A landscape with many peaks, sampled at points; each row gives a point and its height.
From any point a climber steps to the highest of the 2 points nearest to it. It stops when none of these is higher. Distance is the straight distance between rows; heights are no part of it.
J_194 (h 6.2): -0.81; +2.30; -2.60; -2.97; +3.24; +2.30; +1.82; +0.92; -1.96; -1.26; -0.81; +3.86; -0.01; -0.79; -1.19; +1.55; +2.74; +3.03; +2.27; -5.08; +0.26
J_373 (h 61.5): +0.74; +0.90; +1.49; +1.53; -0.50; -2.16; -3.23; +0.39; +4.77; +2.49; -1.45; -1.26; -2.81; +0.00; -2.50; -3.82; -0.90; +2.69; +2.07; -1.05; +3.18
J_607 (h 22.8): -1.44; -0.46; -1.14; -4.81; -0.09; +2.11; +2.70; +0.61; -3.41; +3.21; -1.54; +1.15; +0.32; -0.63; +1.06; +3.15; -0.06; -0.08; +2.85; -5.34; +0.08
J_259 (h 13.7): -3.82; -0.48; +0.11; +2.14; -0.19; -3.89; -2.01; -5.37; -3.74; -1.11; +2.87; +0.16; -1.46; -3.31; -2.81; +2.86; +0.17; +1.84; -1.54; -2.44; -0.48
J_877 (h 28.3): -3.43; -0.75; -0.93; +1.26; +1.70; +0.73; -0.08; -3.97; -6.16; -4.52; +1.28; -1.58; +2.91; +1.98; +1.41; -1.04; -0.21; +0.15; -0.82; -0.67; -1.83
J_798 (h 48.3): +2.03; -2.52; -0.37; -1.79; -2.25; -0.04; -1.93; +2.15; -0.78; +5.56; +0.00; -6.01; +1.65; +0.92; -0.43; -0.20; -0.83; -3.38; +0.62; +2.66; -0.10
J_396 (h 27.3): +0.82; -0.24; -3.27; -4.29; -0.56; +3.32; +1.77; +3.55; -2.87; +1.84; -2.04; -0.94; +2.49; +0.16; +2.55; +2.97; +1.23; +1.34; +1.44; +0.31; -0.55
J_881 (h 17.2): +0.91; +3.75; -2.97; +0.35; -0.62; -0.32; -0.47; -0.28; -2.41; -2.08; +3.59; +1.66; +0.77; -1.76; -2.01; +2.62; -2.15; -2.15; -1.04; +0.43; +0.50
J_455 (h 43.7): -0.57; +4.28; -3.44; -2.31; -0.51; +0.12; -4.69; -1.13; -2.93; -2.20; -1.10; -4.92; -1.00; -1.78; -1.19; +0.26; -4.24; +0.71; -1.89; +4.53; -0.27
J_963 (h 55.0): +0.87; -2.52; -2.90; +1.42; +0.97; +3.76; +1.26; +1.67; -2.38; -1.09; +2.51; -0.10; +5.87; +1.33; +1.50; +3.01; +2.60; -2.37; -0.93; +2.43; -2.38
J_704 (h 64.9): -3.08; -4.91; +4.55; +3.33; -0.46; -3.75; +1.27; -3.87; +0.05; +0.18; +0.36; -0.27; -2.77; +1.97; +2.14; -2.77; -0.60; -3.13; -0.92; -0.73; -1.98
J_130 (h 69.6): -2.33; -4.42; +0.29; +3.57; +0.89; +0.08; +0.76; -2.37; +0.45; -1.59; -1.22; -1.27; +4.77; +4.31; +1.40; -0.97; +1.48; +1.93; -1.51; +1.90; -2.02
J_131 (h 56.8): +3.54; +1.32; -2.48; +0.49; -1.51; -0.48; -0.06; +3.48; +4.37; +1.05; +0.21; +1.88; +0.42; +2.16; -0.96; +0.28; -2.77; -0.53; -0.27; +3.44; +2.90
J_630 (h 74.6): -0.48; +1.21; +2.71; -1.92; -0.93; -0.56; +0.73; +2.91; +3.17; +1.54; -3.52; +2.12; -5.48; +1.50; +1.16; -5.11; -2.53; -0.19; +3.26; -1.87; +1.93
J_833 (h 40.9): -0.96; -3.65; +3.55; -1.85; +0.97; +2.36; +2.87; +0.52; -0.90; +1.85; -0.71; -0.70; -1.09; -0.07; +2.15; -1.33; +3.89; -3.18; +1.71; -3.66; -2.78
J_392 (h 22.7): +0.21; +2.25; -1.37; +2.34; -0.34; -0.39; -1.85; -1.68; +1.19; -4.16; +0.53; +0.55; +2.46; -0.17; -0.86; +0.13; -1.03; +2.80; -3.60; +4.35; +0.44
J_834 (h 64.0): +0.17; +0.55; +0.31; -2.03; -2.73; +1.88; -0.86; +1.70; +0.33; -1.28; -2.32; -3.58; +1.79; -3.03; +2.81; +0.39; +2.45; +2.62; -3.02; +4.31; -0.97
J_789 (h 39.8): -0.95; +3.77; +0.73; -2.30; +2.22; +2.25; -0.91; -0.45; -0.58; -2.11; -2.19; -1.91; -1.49; -1.30; -0.65; -3.56; +1.71; +4.16; +3.03; -3.59; +0.31
J_869 (h 44.0): +1.03; -1.07; +2.82; -4.05; -0.56; +2.50; +2.27; +2.74; -0.90; +3.18; -0.56; -0.42; -1.45; -1.97; +1.53; -0.10; +2.07; -3.01; +3.31; -3.11; -1.32
J_333 (h 31.3): -1.07; -3.12; -2.70; +0.88; -0.13; +1.56; +1.15; -0.67; -3.11; -1.88; -0.24; -1.65; +3.26; +4.16; +3.22; +0.73; -1.02; -1.20; -1.78; +2.14; -1.76
J_111 (h 19.2): -3.79; -0.77; +0.69; +2.02; +0.82; -2.58; -0.26; -5.27; -2.96; -3.32; +1.63; +1.47; -0.97; -0.01; -0.92; -0.71; +0.63; +1.94; -0.68; -2.87; -1.52
J_677 (h 12.1): -0.78; +0.29; +0.42; -0.03; -1.14; -0.64; -2.83; -1.78; +0.53; -0.30; -1.83; -3.47; -0.66; -2.09; -0.19; -0.03; +0.95; +4.20; -0.66; +0.71; +0.41
J_813 (h 53.0): +1.74; -1.78; +0.86; -0.57; -2.26; -1.29; -3.55; +2.06; +2.11; +6.02; -1.57; -5.79; +0.09; +0.17; -1.50; -1.49; +0.06; +0.18; +1.06; +2.46; +1.94
J_623 (h 67.3): +1.47; +0.97; +2.10; +0.28; -0.47; -1.62; -1.27; +3.45; +5.54; +3.46; -2.53; +1.64; -4.07; +1.16; -1.47; -4.37; -2.78; +0.11; +3.15; -1.05; +4.07
J_236 (h 39.5): +1.47; -1.92; -1.22; -0.28; -2.12; -2.08; -0.68; +0.62; +1.10; +5.61; +0.73; -0.01; +1.32; -0.73; -2.12; +4.60; -1.34; +0.39; -0.39; +0.31; +1.75
J_321 (h 5.8): -1.80; +1.65; -2.29; -0.31; +2.12; +0.14; +0.47; -1.18; -2.68; -2.03; +2.24; +4.57; +0.50; -1.07; -1.71; +3.18; +1.68; +3.15; +0.84; -3.72; +0.64
J_92 (h 45.2): -0.97; -0.78; +1.08; +0.42; +1.83; +0.51; -0.79; +0.34; +3.25; +0.82; -4.37; -2.21; +1.00; +2.13; +0.05; -3.59; +2.85; +5.56; +0.95; -0.09; +0.37
J_386 (h 31.8): -0.73; +1.64; -0.31; +1.63; +0.31; -2.20; -0.04; -2.18; +1.50; -1.95; +0.19; +2.61; -3.10; +0.36; -1.13; -1.97; -2.18; +0.93; +0.41; -2.04; +0.79
J_118 (h 10.9): +2.65; -0.50; -0.76; -0.91; +0.47; +1.68; +2.68; +1.71; -1.90; +0.45; +3.49; +1.95; +1.86; -0.76; +0.67; +3.29; +1.22; -5.27; +0.31; -0.86; -2.63
J_956 (h 51.2): +0.99; -2.84; -2.57; +0.77; +3.20; +4.95; +2.08; +2.28; -0.38; -0.42; -0.49; -0.08; +5.53; +3.87; +0.82; -0.14; +3.09; -0.48; +0.34; +1.57; -1.90
J_323 (h 38.4): +0.90; -1.89; +0.47; +0.36; -2.49; -0.53; +0.38; +0.66; +0.90; +0.60; +0.89; -0.61; +1.06; +0.33; +0.93; +0.90; -0.32; -2.91; -2.16; +3.31; -0.64
J_897 (h 39.4): +1.76; +0.58; +5.13; +1.74; -0.18; -2.78; +2.00; +0.00; +2.85; -0.58; +2.93; +4.07; -3.51; -2.71; +0.33; +0.35; -0.23; -4.08; -0.28; -1.17; -0.17
J_514 (h 36.4): +1.48; -3.51; +2.13; -0.91; -3.18; -2.15; +1.39; +2.08; +3.55; +7.08; -0.24; +2.82; +0.20; -1.70; -1.67; +4.05; -0.64; -0.23; +0.62; -0.73; +3.04
J_521 (h 10.4): +0.37; +0.03; +0.97; +1.21; +1.16; -1.57; -4.91; -0.28; +2.75; +3.40; -3.08; -5.11; +0.37; -2.33; -1.55; -1.42; +2.05; +7.24; -0.02; +0.80; +1.93
J_796 (h 33.2): -2.15; +0.70; -2.08; -0.13; +3.08; +1.21; +0.59; -2.41; -5.17; -2.18; +0.99; +0.67; +0.83; +2.31; -0.37; -0.59; +1.48; +1.33; +1.42; -2.89; -1.06
J_345 (h 52.8): +1.72; +0.06; +3.43; +1.09; -0.52; -1.25; +0.91; -0.55; -0.35; -0.63; +2.50; -1.05; -1.71; +0.75; +2.25; -1.65; -1.37; -6.87; -0.99; +1.65; -1.88
J_611 (h 27.5): -3.45; -1.32; -2.62; +1.00; -0.53; -0.46; +0.17; -3.43; -4.87; -3.24; -1.76; -2.01; +1.57; +2.83; +2.86; +0.05; -1.56; +2.04; -2.26; +1.76; -1.68
J_429 (h 56.5): +0.72; +3.33; +1.44; -3.75; -0.89; +0.53; +0.39; +1.88; -0.63; +1.45; -1.45; +0.12; -4.12; +1.56; +2.07; -3.82; -4.01; -4.26; +3.74; -2.34; +0.90
J_589 (h 27.8): -0.36; +2.29; +0.41; -0.48; -0.32; +0.17; +1.97; -1.25; -0.87; -3.18; +0.85; +2.22; -2.71; +0.23; +1.13; -0.62; -1.24; -1.64; -0.59; -1.87; -0.85
J_544 (h 37.1): -2.09; +0.46; +2.50; +1.25; -1.97; -3.76; -1.35; -2.99; +1.53; -2.45; -0.35; +0.70; -4.93; -2.30; -0.62; -1.28; -2.69; +0.55; -1.86; -0.61; +0.71
J_178 (h 16.5): +2.60; +0.00; -0.11; +0.83; -0.31; -0.38; +1.78; +2.09; +5.07; +1.54; +1.55; +5.54; -0.26; -1.89; -2.42; +3.21; +0.67; +0.23; +0.48; -0.92; +2.38
J_885 (h 49.2): +2.38; +1.36; +2.39; -2.91; +0.21; +1.69; +1.76; +3.01; -0.24; +1.63; -0.12; -0.91; -2.31; +0.80; +2.33; -2.41; -0.52; -5.38; +2.73; -1.54; -0.57
J_339 (h 25.2): -1.92; -0.95; -1.26; -3.35; +0.59; +2.88; +1.81; +0.78; -3.26; +0.41; -2.06; -0.31; +0.37; -0.45; +1.99; +1.56; +3.13; +1.91; +1.78; -2.87; -1.86
J_997 (h 13.6): -1.73; +1.76; -0.82; +1.79; +0.96; -1.70; -2.31; -2.67; -0.35; -2.03; +0.17; -0.44; -0.08; -2.20; -2.31; +0.62; +0.56; +4.54; -1.04; -0.89; +0.53
J_473 (h 67.4): -3.66; -3.15; +4.70; +1.85; -2.31; -4.28; -0.83; -4.94; -0.42; -0.69; +0.30; -2.09; -3.83; -1.24; +0.71; -2.23; -1.86; -1.86; -2.57; +0.28; -1.16
J_282 (h 46.3): +0.08; +1.35; -3.80; +0.44; +2.16; +1.75; -0.11; +0.39; -1.74; -1.40; -1.17; -0.23; +2.94; +3.70; +0.24; -0.42; +0.84; +4.69; +0.42; +1.15; +0.46
J_391 (h 43.8): -1.40; -0.31; +5.18; +0.02; -3.42; -3.54; -3.18; -2.09; +2.07; -0.98; -1.48; -0.90; -6.71; -4.25; -0.14; -3.94; -3.12; -0.85; -0.55; +0.49; +1.34
J_706 (h 21.6): +0.40; +3.97; -1.92; +1.49; -0.92; -1.42; -1.18; -1.41; -0.20; -5.13; +2.39; +1.84; -1.35; -0.93; -1.34; -0.04; -3.85; -1.20; -2.37; +1.65; +0.81
J_682 (h 36.9): -1.46; +0.44; +0.02; -0.60; +1.32; +0.50; -0.72; -1.83; -1.99; -0.23; -0.86; -1.86; -1.20; +0.86; -0.28; -2.00; +1.18; +1.48; +1.73; -3.82; -0.80
J_872 (h 26.6): -0.58; +2.38; -3.16; +1.72; -1.29; -1.51; -0.48; -1.19; +1.31; -3.12; -0.65; +2.24; -1.15; +1.59; -0.27; +0.17; -3.98; +2.56; -2.22; +2.59; +1.31
J_239 (h 42.9): +2.79; -0.98; -2.06; +0.12; -1.58; +0.79; -0.97; +1.63; -1.14; +2.22; +2.47; -3.57; +2.78; +0.91; -0.07; +1.17; -0.54; -4.92; -0.83; +3.63; -0.86
J_10 (h 33.7): +1.34; -4.16; +4.16; +0.16; -2.06; -2.19; +3.07; +1.81; +3.59; +4.72; +1.43; +4.37; -0.61; -2.49; -0.11; +4.10; +1.09; -3.15; -0.78; -0.60; +0.61
J_780 (h 45.0): +1.14; -2.15; +4.54; +2.39; +1.09; -1.85; +2.24; -0.21; +1.96; +0.44; +2.30; +1.90; -2.42; +1.31; +1.04; -1.89; +0.75; -5.00; +0.18; -0.67; -1.51
J_186 (h 34.7): +2.33; +0.63; +6.35; -0.32; +1.86; -1.28; +3.55; +1.44; +1.31; +1.73; +2.44; +3.98; -3.67; -3.90; +0.86; +0.63; +1.24; -6.37; +2.05; -2.62; -0.42
J_754 (h 47.9): -0.66; +3.62; -2.67; +0.60; +2.31; +1.62; +1.10; -0.20; -0.54; -5.31; -1.05; +2.27; +2.16; +3.30; +0.80; -2.20; -0.81; +3.48; -0.03; +0.95; +0.55
J_369 (h 32.4): +1.97; +2.89; -4.26; -1.58; +0.79; +3.16; -1.00; +1.94; -3.43; -0.86; +0.88; -2.46; +2.31; +2.59; +0.33; -0.50; -1.86; -2.63; +1.07; +1.64; -0.67
J_49 (h 50.3): +0.11; +5.42; -2.38; -2.81; -0.88; -0.13; -4.24; -0.56; -0.92; -2.39; -2.30; -2.87; -3.00; -3.49; -1.03; -0.19; -3.92; +2.91; -0.17; +1.66; +2.10
J_977 (h 69.8): +0.18; +2.32; -2.10; -2.53; -1.82; +1.28; -1.13; +1.25; -2.23; -1.46; -1.27; -1.89; +0.93; -2.87; +1.39; +3.07; -0.84; +2.09; -2.55; +3.14; -0.48
J_952 (h 46.9): +0.71; -0.80; +0.47; +0.81; +3.05; +2.18; +0.73; +1.32; +3.62; +0.95; -2.22; -1.31; +1.52; +3.64; -0.09; -4.25; +2.60; +0.85; +1.79; -0.34; -0.29
J_335 (h 9.0): +0.61; -0.06; -1.89; -1.21; +2.06; +3.57; +0.90; +1.49; -4.07; -0.46; +2.67; +0.35; +2.93; -0.95; +0.26; +1.93; +3.57; -2.24; +1.19; -1.77; -2.55
J_495 (h 49.0): +0.40; -1.25; -3.00; +0.49; +3.80; +2.87; +1.16; +2.29; +0.49; +0.60; -2.97; -0.48; +4.00; +5.30; -0.19; -2.07; +2.15; +2.40; +1.43; +0.14; -0.61
J_150 (h 11.1): -1.32; -0.29; +3.86; +0.34; -1.20; -1.31; -3.94; -1.48; +2.88; +0.61; -4.02; -5.13; -0.69; -2.73; -0.03; -2.97; +1.49; +6.22; -1.00; +1.97; +1.22
J_3 (h 20.5): +0.10; -0.82; -1.61; -2.36; -0.67; +0.52; +2.39; +1.30; -0.58; +2.16; -0.46; +2.74; +1.26; -0.55; +0.02; +4.74; +0.71; +0.68; +0.96; -2.41; +0.60
J_360 (h 45.7): -0.46; -3.35; +1.55; +0.81; +2.04; +0.24; +2.82; -0.42; -1.80; +1.94; +1.25; +0.59; -0.67; +2.60; +1.27; -0.41; +1.01; -4.75; +1.81; -3.08; -2.21
J_782 (h 65.1): -1.13; -4.49; -0.75; +1.55; +0.43; +0.86; -0.37; -0.75; -0.65; +1.79; -1.75; -4.20; +4.57; +2.46; +1.49; +0.90; +2.92; +2.56; -1.19; +1.92; -1.24
J_214 (h 30.9): +0.93; -2.08; +4.77; -1.10; -0.20; -1.58; +3.06; +0.58; +1.72; +5.03; +0.86; +3.59; -1.96; -2.02; -0.24; +1.43; +0.55; -4.51; +1.86; -3.58; +0.47
J_764 (h 44.2): +1.20; -1.01; +0.04; -0.53; -2.95; -2.98; -3.09; -0.06; +1.52; +4.96; +1.39; -1.81; -0.67; -2.77; -3.10; +2.72; -3.41; -2.00; -0.62; +1.59; +1.93
J_741 (h 20.1): +0.56; -0.46; +0.23; +3.16; -1.45; -1.52; -0.59; -1.02; +3.62; -1.52; +0.17; +1.35; +0.55; -0.66; -1.11; +0.80; +0.35; +2.13; -3.09; +2.38; +0.69
J_580 (h 7.0): +0.30; +0.61; -2.00; -0.64; +4.54; +3.29; +1.65; +1.02; -0.97; +0.23; -0.84; +1.50; +2.34; +0.95; -1.64; -0.21; +4.00; +2.56; +2.04; -3.13; -0.48
J_836 (h 19.0): +0.91; -2.92; -0.74; -0.83; -2.33; +0.57; +3.42; +2.55; +2.13; +1.63; +0.28; +4.37; +1.94; -1.05; +1.10; +5.35; +1.11; +0.00; -1.47; +0.79; +0.09
J_466 (h 53.8): -1.24; -3.83; +2.32; +3.42; +1.60; -1.92; +0.73; -3.62; -2.22; -0.01; +2.76; -0.52; -0.74; +2.51; +1.08; -1.86; -0.16; -4.80; +0.23; -1.87; -2.44
J_349 (h 76.8): -2.86; -4.34; +1.61; +2.65; -0.34; -2.12; +0.26; -3.78; -0.18; -0.80; -0.72; -2.11; +0.62; +3.04; +1.55; -2.35; +0.57; +0.51; -1.08; -0.13; -1.58
J_329 (h 56.9): +0.97; -0.99; +1.64; +1.84; +0.23; -1.40; -3.69; +0.77; +3.40; +4.84; -1.24; -4.64; -0.29; +2.57; -2.50; -4.58; +0.03; +1.16; +2.23; +0.58; +2.16
J_18 (h 60.2): -0.18; -4.72; -1.53; +2.10; +2.22; +2.17; +0.13; -0.50; -2.82; +1.12; +2.27; -2.87; +5.64; +2.36; +0.50; +1.44; +3.73; -0.69; -0.34; +0.50; -2.40
J_413 (h 56.2): -0.49; +3.14; -2.79; +0.18; +3.19; +3.80; +0.52; +0.71; -2.47; -4.69; +1.62; +2.45; +3.89; +0.34; -0.80; +0.89; +2.93; +2.10; -0.24; +0.49; -0.36
J_774 (h 37.0): +0.80; +4.70; -3.41; -1.39; +0.35; +1.35; -3.01; -0.74; -3.97; -2.98; +1.83; -3.80; +0.71; +0.14; -1.18; -1.51; -2.77; -2.08; -0.71; +2.48; -0.71
J_28 (h 65.7): -0.14; +1.83; +1.43; -3.21; -2.78; -0.84; +1.54; +3.52; +1.23; +2.58; -3.50; +2.61; -3.91; +2.90; +1.80; -2.78; -5.66; -2.73; +3.34; -1.31; +2.65
J_197 (h 63.9): +1.47; +3.24; -2.04; -0.65; -2.48; -0.96; -1.91; +2.17; +3.21; +0.09; -1.73; -0.87; -1.87; +1.30; -0.20; -1.83; -4.56; +0.86; -0.30; +3.22; +3.18
J_424 (h 17.8): +1.54; -0.19; -2.44; -0.21; -0.81; +0.53; +1.46; +2.44; +3.39; +1.00; -0.76; +4.05; +1.11; -0.32; -0.15; +3.79; -0.03; +3.37; -0.90; +1.37; +1.93
J_844 (h 51.9): +1.40; +3.95; -1.59; +0.59; +3.99; +3.38; +1.59; +0.77; +0.67; -4.22; +1.22; +2.65; +1.69; +2.16; -0.93; -2.42; +1.23; +0.36; +0.82; -0.77; -0.67
J_166 (h 42.0): -0.15; +2.66; +0.41; -0.81; +1.91; +1.86; -0.14; +0.64; +4.22; -1.74; -2.51; +1.63; -2.45; -1.44; -0.84; -2.54; +1.85; +5.08; +2.06; -3.24; +1.45
J_828 (h 43.6): -1.88; +0.31; +0.40; -0.67; +0.56; +0.33; +0.50; +0.62; +3.77; -0.49; -5.15; +0.75; -2.19; +1.04; +1.20; -2.48; +0.74; +6.11; +0.66; -1.43; +1.43
J_155 (h 50.8): +2.84; -0.14; -0.41; +0.95; -3.16; -2.01; -2.31; +1.62; +4.70; +2.68; +0.82; -0.02; -0.93; -0.53; -1.98; +1.00; -3.51; -1.27; -1.27; +4.10; +3.18
J_479 (h 12.9): +2.58; +0.49; -0.02; +2.28; +2.22; +0.79; +1.43; +0.64; -0.15; -0.89; +5.40; +2.33; +2.54; -0.07; -1.34; +1.28; +2.13; -4.87; -0.06; -0.01; -1.65
J_751 (h 56.4): +1.08; +3.38; -2.02; -2.85; -2.38; -0.74; -2.64; +1.52; +1.19; +1.35; -1.49; -1.15; -2.31; -3.22; -1.19; +1.57; -4.26; +1.93; +0.02; +2.07; +3.23
J_410 (h 8.6): -2.79; +1.45; -1.88; +0.03; +0.20; -2.44; -1.13; -2.81; -3.87; -0.65; +2.27; +3.06; -0.70; -4.31; -2.70; +4.69; -0.34; +2.63; +0.33; -4.62; +0.54
J_561 (h 34.6): -0.14; -4.50; -2.49; +1.73; -1.69; -0.91; +0.56; -0.86; -1.04; +1.06; +1.23; -1.17; +2.80; +2.92; +1.70; +2.97; -0.66; -1.53; -2.56; +3.11; -1.25
J_971 (h 52.9): -3.25; -1.81; +4.71; -1.18; -4.05; -3.75; -2.57; -3.13; -0.46; +0.34; -0.86; -2.93; -5.57; -4.88; -0.05; -0.60; -1.89; -1.62; -2.68; +1.13; -0.58
J_66 (h 64.7): +1.65; +0.37; +6.71; +1.96; -1.67; -2.10; +0.29; -0.01; +1.40; -1.55; +2.17; -0.34; -3.72; -2.21; +2.19; -2.84; -0.68; -6.30; -1.68; +3.80; -1.02
J_891 (h 14.9): +2.79; -0.01; +0.75; +2.38; +2.37; -0.04; +2.89; +1.13; +3.43; -0.15; +3.37; +5.45; +0.68; -0.36; -2.22; +2.18; +1.94; -2.81; -0.51; -0.30; -0.27
J_982 (h 29.5): +2.66; +0.92; -3.31; -2.40; -0.72; +2.88; +0.88; +3.40; -1.04; +2.11; -0.55; -1.48; +1.76; +2.17; +0.86; +0.77; -0.64; -1.40; +1.57; +1.30; +0.85
J_68 (h 16.8): -1.94; -0.07; -0.32; +2.63; -1.35; -3.35; -2.57; -3.62; +1.25; -2.47; +0.06; +0.75; -0.45; -3.94; -2.13; +2.50; -0.45; +3.32; -3.84; +1.74; +0.56
J_421 (h 23.6): -1.77; +0.97; +1.80; +1.54; +1.56; -0.32; +1.74; -3.60; -2.92; -5.67; +2.37; +2.45; -0.73; -1.01; +0.51; -0.87; +1.03; -1.10; -1.15; -2.52; -2.23
J_748 (h 7.8): +0.67; +0.28; -0.49; -0.68; +1.71; +3.53; +0.86; +1.32; -0.93; -0.54; +0.50; -1.44; +3.27; -0.73; +0.37; +0.32; +5.05; +1.13; +0.38; -0.56; -1.64
J_888 (h 62.2): -0.84; +2.56; -2.98; -1.43; +0.01; +2.52; -0.58; +0.74; -4.57; -3.58; +0.91; -0.31; +3.42; -1.66; +0.79; +2.77; +1.55; +2.32; -1.53; +1.85; -1.13

Where does a climber stop that starts at each point below?
J_259: J_473
J_789: J_349
J_282: J_349
J_194: J_197
J_836: J_197
J_521: J_872
J_10: J_197
J_150: J_872
J_611: J_630

Call two points neighbours if one is among the 2 nearest of the other. Go from one point of each pair to the other, from neighbour to neighbour, staying as high as possible. Name the lowest point that can't be avoided.
J_977 and J_630: J_833
J_473 and J_349: J_704
J_197 and J_66: J_214
J_977 and J_349: J_282
